Points, in no order, along strands that fork, close into loops and pass close to each other.
Points whose rows are less than 86.4 apart are linked; no others are. Some points are linked to none.
Z810: [-17   1 -26  12 -32 -24  33 -17 -23 -36 -25  -4  -6 -39  17 -14 -12  -2
  38 -18   3  -6 -12  13]
Z548: [ 15  11   6   6   5  25 -38   3   5  13  25 -18  -1   5  -1  10  36 -12
   3  14   7  -8 -14   6]
Z75: [-10 -24  21  15  -5   6   6  24  22 -10  -1  19  18  36  34   0  14  21
 -32  15   1   5  15 -30]
Z990: [  7  18  44   3 -14  13  20  14 -20  36  10 -43   2  24 -20  12  -3 -35
 -23  37   4  38   5 -12]
Z273: [-33  23  18   7  -5  15   5  -6 -31 -11   9  10   9 -18  33  16  -4   0
  22 -17  15  -4  16   5]
Z307: [  3  -7  26  32  17   0  -5  30  35  18 -10  -2  11  26   0  25  31 -40
  -8  10   2   6  10 -11]
Z903: [ 11  13 -10 -54   5   3  11 -19  -3   2  -9 -18 -11 -38   5   1 -28  10
  -6 -35 -10   9  -8  13]
Z963: [  2  19 -11 -19  32  15   7  31 -31  24  13   5 -11  13   4  -7   1  17
  -4   2 -15  20 -16  -7]
Z196: [  8  22 -40  20 -47 -49  46 -49 -22  -8 -24   3 -31 -30 -16   4  -4  22
  12 -35   3 -27 -27  30]
Z412: [  8 -16  -4   0  10   7   5  -8  12  -4   8  26 -38 -26  18   5  13 -20
  -3 -12  -4 -15 -29   6]
Z736: [ -7 -13   5  26  36   2  -3  25   9  38  10  19   8  17   6  -2  19 -23
  19  -5  -7   6   9   4]
Z448: [ 23 -19 -33  -7 -19  -5  30 -10 -20 -20  10   9  -3 -25 -16   4   2  32
  -8  -1  -6 -16 -50   9]
Z636: [ 31  -1 -21  -2  23  12   3  -8  33 -23 -16 -31  -5   1  23  -3  -8  27
   1  -7 -28  -2   6  -6]
Z372: [-19   3   3 -10  -5 -34   7  18 -18 -11 -40  19   6 -58 -32 -13 -13  16
  47  -4  13  29 -25   8]
Z525: [ -3 -20 -48  -6   5 -13 -15 -49  42 -10   0   5 -13   8  38   8  16  42
 -16  -6 -16 -15  15 -30]
Z63: [-21  30  -4 -29 -17 -16   9   3 -36  18 -35  10  -4 -49 -13 -33   1  17
  52  -9  38  13 -16  -9]
Z30: [-13   3   7 -19  29  18   4  30  -2  23   7  -7 -10  19 -20  -4 -33 -16
 -16  -2   6   4 -19   3]
Z401: [ 30 -27 -33 -16   5   3   1  -7  61 -21 -10   7  13 -12   4   8  20  11
 -38   3   4 -39  -7 -15]
Z101: [  6  12  30  12   4 -12   0  36 -22   9  -2 -16  20  12   3 -27   0 -44
  -1  -5  -6  22  12 -10]
Z965: [ 22 -26   5   6  14  -9 -16   6  14  -4  11 -16  19  13  15 -43   6 -28
 -10   2 -14  20   6 -16]
Z539: [-13  19 -42   1 -48 -28  53 -41 -30 -22 -51   2 -24 -41 -26 -10 -19  23
  43 -17  14 -11   3  18]
Z904: [  8  42  25 -48 -14  17  17   3 -11  13 -22  23   1 -30 -24 -34 -33 -23
  18  -2  12  22   8  27]
Z246: [ -5 -17  39  -8   4   5 -16   1  10  43  22  14   1  56 -29   1   3 -16
 -29  19  -6 -29  28   4]
Z578: [-20  24  57   8 -11  -6   2  13  -9   2  16   5  16  -4   3  27 -28  -1
 -21  25  10  33  25  20]
Z239: [  6   2  -4  14  30  12 -15  -7  44  12  -3   5  21   5  14  21  52  21
 -16  40  12 -10  28 -47]
Z645: [ 11 -19 -22  -7  -7 -14 -12   5  -8 -26  10 -20   0  -5  10 -47 -20   1
   0   1 -32  12 -14   0]
Z160: [  9  23  -5  -4   0   2  13  31   0 -10 -18  -2  -7 -19  21   1  -9  14
 -26 -23  28 -17 -25  22]
Z994: [-12   2 -16   4  -1   2   5 -24  -6   4  19   7  32 -19  17   5  -3  11
  34 -32  -4 -30  10  28]
Z734: [  3  -3 -15 -16  19   2  19 -16 -33   8  18   9  -5  -5  32   4  15  28
  -7 -16 -10  -2 -13 -20]
Z321: [ 40   0 -17  17   2  13  28 -22  -8 -23  21 -21  -6 -34  -5   6  -6  24
   3  20 -12 -34 -25  -2]
Z291: [ 25   8   6  -4  -3  19 -37 -18  43  10  -3  25  17  28  -7  -6  41  20
 -43  36  12 -17  39 -62]
Z374: [  8  32  13   5  -3   5 -17  43   1  33   0 -17 -19  45 -31 -10 -35 -28
 -20  -1   7  17  -8  12]
Z680: [  7 -22  15 -19  10  -2 -40 -29 -17  -8   7  -2  -6 -17   5  14  31  24
  -7  -5  -6   2  20  10]
Z419: [ 11  15  11 -12   9  38 -14 -19   0 -15   5   2 -15  -1  14  13   9 -10
   8  -2   6 -20 -29  19]
Z997: [ 12   1   2   6   2  -9   5  -7  -2  -9  -4 -12 -11 -11  39 -21 -30  14
 -18 -16  11 -42 -17  10]
Z596: [ 10 -20 -20   0  21  23  29 -11 -12  -8   8  18  -5   1  24  13  22   5
   5  -4 -16 -16  42 -10]
Z249: [-29 -36 -19 -26  10   4 -39 -35  55  -8  -4  14   7  18  34 -15   9  23
 -22  17  -5 -18   3 -37]
Z896: [-27   9  35  -5  11   6 -27  12  -4 -17  -5  21  -9  54  -6  27  -7 -38
 -15  11   2   8  10  24]
Z733: [ 28   3  10  25  -5  23   8  -3 -19 -16  14 -22   9 -26  -7 -12  -7  18
  29  17  -2  12 -24  -4]
Z544: [ 31  -8 -39  16 -30 -24  13 -34 -10 -15   2   9 -23 -47 -24   9  -9  10
   0 -27  15 -16 -39  29]
Z367: [-33  57  38   4  -1 -12   0  30 -26  23 -11  34  12  16 -18  17  -9 -18
  29   9  26  24 -12  12]
Z812: [  4 -37 -26   5   8 -29 -19   5  -9 -11 -12  -7   5  -4  -7   4  34  25
   6 -22  -3 -43   8  -5]
Z775: [-35  21  21  -7 -20 -17  15  27 -29 -16 -12   6  34 -39 -11  -5  -6   3
  39   9   6  36   3  -1]
Z499: [-21 -33 -27  21   4  -9  10   3  -8 -18  -8 -19 -19  -9   1  11   5  15
  17 -29  -2 -19   3 -27]
Z238: [-10  41  -8   5  -2  -1 -29  40 -21  16  -1   3 -22   0 -25 -23 -24 -14
  10 -15  23  29   1  17]
Z943: [-20 -23  17  -5 -35  36  14  19  -9  15  11  -2   5  -2  -9  -9   2 -10
  16  -1  -7  25  25   9]
Z672: [-22 -26   8  24  21   4  -4   7   9 -16 -10 -15 -14  -2  16   4  -6 -16
   6 -23  14 -31  31 -13]
Z323: [ -9  10  34  16 -16 -10  -9  13  19   1  -5   1  15  72 -23  42  -6 -56
 -18  28  -4  10  10  20]
Z154: [ 26  19 -10  18   5  10  -2  20  10  -7   9 -16  -1   0  14 -12  -7  22
  -3 -29 -17   0  32 -14]
Z123: [ -4  16  -9  12 -13 -15   8  30  -4 -33   3  -6   5 -14  13 -27 -27  12
  16 -23 -22  16  -6 -20]
Z647: [ 18 -26 -12   5  31 -20 -17  -3  20 -16   2  16 -33 -22   1  -4   7  -4
 -16 -14 -16   9   0 -17]
Z726: [  0 -18 -12 -11  16  19 -25 -17  21  14  51  -5  32   5  -1  -9  12 -11
  -4  12 -11  -7 -22  10]
Z521: [  9  11 -17   3  17   6 -29   8 -24 -10 -22 -24 -25  -9  -8 -10  -8  -1
   9 -23  16  20   8  20]
Z590: [  5   3  35   4   6  -2 -33  -8  50  13   6   1  -2  37 -10  26   8   0
 -50  48  10  19  29 -25]
Z49: [ 20 -14 -47 -13 -15   1   0 -21 -13 -14   0 -28   4 -12  -1 -26  11  -7
  22 -20 -28  -6 -18  22]
Z921: [ 26 -41 -35 -15  -3  -8  13 -20  20 -23  11  23  -7  -5 -16   7  25  22
 -25  -9 -20 -29 -30 -21]
Z771: [ -8   6   4  -9 -14  -4   9  12 -35  19  -3  15 -12 -31  -2 -26   7   1
  24 -20  10  -4 -32  -9]
Z776: [-27  56  11  -8  -4 -14 -15  35 -26  28 -21  23   3  -1 -24 -39 -15 -23
  41   1  25  -2  -2  14]
Z441: [ 33 -19 -24  11   7 -16   1 -54  22 -26 -23 -24  -9  -5  20  17  21  44
  -1 -18 -19 -16  -6 -19]
Z754: [-14  15  30   1  14  -1 -12   5  12  22  26  -3   5  15  -6  44  -5   5
 -37  43  -1  14  31   9]
Z625: [-13 -49  -9  -6  -7 -10 -19 -35  27 -19  19 -22  26  -4  -5 -10 -16  25
  -7  -3 -17  -9  13 -22]
Z931: [-12  -4 -27   2 -14  -6  36   2 -29  -3 -12  -6  -8 -29  18 -41 -16 -28
  29  -7   2 -18 -42   8]
Z235: [-18  22  24  23   4   1  -6  25 -17  34  23  19   5  21  -9  18  17 -14
  24  -4   5  20 -11  -3]
Z190: [  3  25   2 -25  15  17   6 -17 -23   1 -17  -6  -9 -29  11 -22 -35  -3
  15  -8  20  32   0  31]
Z821: [  8 -16 -14   6  18   5 -33   5  34   5  10  -2 -23  -3   1   2  29   4
 -21  23  -5  -3   8 -26]
Z16: [-28   2  35 -15 -21   3  18  26  -9  14   9   6  12 -31 -27   9 -16 -10
   8  17  -9  41  16  12]
Z722: [  6 -10  30   6   3 -24 -32  -9  29  37   1   7  -2  70 -32   7   4 -23
 -51  43   9 -10  40 -24]
Z591: [-11  -8   7  -5  18  26 -17  15  14 -14   1  15  19  49   8  11  -1  -2
   2  19 -21  -1   3  27]
Z231: [ 14  -9 -25  -9  14  -1  25   9  30 -24 -11   3   5 -20  22  27   8   6
 -34 -18  11 -33   1  16]
Z325: [ 14 -20 -64  29 -22 -28  18 -44 -15   0  -1 -35  -6  -3   8 -20  14   4
  28 -26 -27 -10   0   4]
Z468: [ -7 -20   1 -14  24  16 -42  -9  40   7  32  22  30  43  -4   6   9  -5
 -23  35  -3  -7  -5  11]
Z378: [-20   7  18   1  32  26  21   8 -19  -9 -10   3 -10  12  15  25  -1  -5
   7 -17  -4  -6  24  -8]
Z130: [-20 -50   3   1 -31  35   6 -11  22  -2  22  -7  18   3  -2   5  -6  19
  -4   3   8  10  13  -6]
Z869: [  0  36  60  12 -37  -2  36  10 -38  21  -9 -11   8  37 -25  17 -25 -27
  -4  39  19  37  -2   3]
Z456: [ -1  24  40   8 -40 -21  26   5 -15  23 -11   6  13  67 -21  53 -13 -42
   1  33   1  24  -3  22]

A tip is a point with one link. Name the tips that can be reached along the links from each point below, in the order of the rows.
Z235 => Z307, Z903, Z904, Z994, Z812
Z645 => Z101, Z249, Z325
Z869 => Z990, Z291
Z160 => Z246, Z997, Z733, Z625

A piece is all that can be reached along the links. How many separate loops has the piece of each point below (a circle has one, a figure eight two, a Y none), and how many tips (points with one link)?
Z196 => loops 0, tips 4
Z647 => loops 1, tips 2
Z636 => loops 0, tips 3
Z812 => loops 0, tips 5
